Points, in no order, along strands that fork and pass close to each other.
In the rows, zero is written as 128.
Points whose rows are less than 63.9 apart are linked; no others are. Some points are linked to none.
j_800: [153 108 216  92 135 151 143 164 147 130 117 107 143 116 112]
j_511: [ 93 117  82 151 152  76 135 135 115 106 139 160 140 163  84]
j_649: [ 93 129  80 159 124  94 122 156 111  84 156 144 108 125 109]
j_177: [130 142  99 142 114  89 140  66 139 158  84 146 165 169 119]
j_971: [128 133 133 141  85  81 144 172 132 102 122 128 144 125 114]
j_436: [103 120 118 157 124 105 107 187 108  84 187 121  80 106 108]
j_616: [107 139  68 143 140 113 121  71 120 145 119 145 129 153 131]
j_854: [118 144  71 138 132 172 103  97 117 123 148 132  98 103 174]
j_195: [184 160 140 105  68 175 146 119 163 143  91 113 154 103 193]
j_948: [155 168 119 127  85 143 105  50 153 199 108 109 150 144 158]
j_298: [100 107 119 156 152  59 136 160 116 107 154 153 132 165  59]
j_951: [ 94 123  72 136 164 151 107 121 100  96 160 144  95 108 144]
j_107: [131 114 140 106 162 182 113 172 104 109 166 123 102  95 152]
j_849: [159 163 113 133  59 129 139 101 153 149  88 118 156 121 171]
j_571: [132 160  85 160  91  92 121  58 142 167  99 137 153 170 125]
j_638: [139 104 222  86 153 146 150 148 150 135 100 110 157 133  99]
j_709: [ 97 124  73 145 153  95 136 105 113 123 124 156 140 158 110]
j_615: [121 115 160 152 116  54 143 175 134 114 137 130 134 157  62]
j_102: [173 144 150  96  90 173 150 115 157 146  82 116 164 107 178]
j_784: [117 136 118 156  90  70 136 178 125  95 133 134 134 130 105]
j_117: [155 106 212  82 154 181 134 167 134 135 127 110 133 112 127]
j_86: [100 129  99 160 111 102 114 181 113  74 177 133  91 108 116]
j_259: [160 142 166  97  87 150 160 115 164 138  64 117 183 117 156]
j_157: [122 117 139 117 144  90 163 105 142 137  80 152 187 171  88]
j_193: [141 125 163 108 107 121 149 154 142 118 101 119 158 121 129]
j_903: [ 91 145  38 174 128 107 106  88 118 108 144 153 106 134 123]
j_835: [131 101 174 136 155 131 107 184 104 121 188 106  65 109 110]
j_329: [176 164 116 128  56 157 133 106 158 149 100 113 145 107 190]
j_263: [153  99 220 140 124  96 136 167 139 140 144  96  84 128  86]
j_853: [144 110 180  83 165 178 129 158 121 136 127 120 138 113 136]
j_644: [146 170 108 132  96 160  89  47 144 193 129 110 132 137 164]
j_795: [103 137  88 164 107  72 129 164 118  87 145 145 122 135 104]
j_479: [125 103 199  96 153 116 154 133 148 131  97 122 168 150  83]
j_303: [156 134 176  99  87 142 161 139 162 125  76 114 180 115 142]
j_846: [126 122 116  96 168 176 124 120 110 135 127 132 130 116 161]
j_226: [112 124  95 106 182 177 116  96 103 143 130 140 121 123 158]
j_555: [124 109 174 102 149 106 162 123 145 129  86 135 183 159  84]
j_397: [152 164 109 138  70 126 127  74 151 167  90 119 152 135 163]
j_568: [126 130 107 131 133  89 153  78 141 149  78 153 178 177 103]
j_191: [ 99 118  91 119 179 170 103 134  96 102 165 139 100 103 148]
j_606: [154  93 223 149 130  84 140 156 133 150 144  93  59 136  80]
j_184: [162 102 223 120 126 134 130 178 137 139 151  95  88 111 110]
j_605: [114 113 117 114 168 170 109 158  99 102 170 131  96  98 147]
j_532: [120 114 148 143 131 117 110 188 108 101 187 112  83 108 115]
j_267: [103 139  61 144 146 161  99  91 110 112 151 140  91 107 154]
j_383: [136 147  85 125 133 187 105  93 121 143 139 128 105 104 184]
j_441: [145 108 167  87 172 200 116 168 110 127 151 123 116 100 155]
j_133: [105 120  90 109 182 150 124  80 107 151 118 145 136 142 138]
j_174: [ 99 148  53 163 134 122  99  60 120 140 140 144 105 143 135]
j_296: [133 131 144 125  91  94 148 160 139 110 107 123 158 125 120]
j_673: [ 90 140  51 166 126 106 117 116 115  92 146 151 103 130 123]
j_889: [146 100 193 128 146 131 114 181 115 131 175  98  73 111 111]
j_80: [111 133  80 125 156 130 126  71 118 154 116 144 137 147 137]

A fork is a point with three links, a tip a point with one. Leave the first point through the second and follow the links. Name the first fork or tip that comes.
j_441; j_107 | j_383
j_296; j_971 | j_649
j_673; j_903 | j_616
j_436; j_532 | j_606
j_329; j_849 | j_644

A fork is a point with three links. Follow the links from the first point to the second and name the forks in between, in order.
j_532; j_784 | j_649
j_709; j_795 | j_616 j_649
j_846; j_298 | j_616
j_86; j_511 | j_649 j_616

Name the points in between on the shortest way along the links from the first point to the second, in order.
j_259; j_795 | j_303 j_193 j_296 j_971 j_784
j_606; j_436 | j_263 j_184 j_889 j_835 j_532
j_849; j_102 | j_329 j_195
j_177; j_638 | j_568 j_157 j_555 j_479
j_80; j_784 | j_616 j_174 j_903 j_673 j_649 j_795
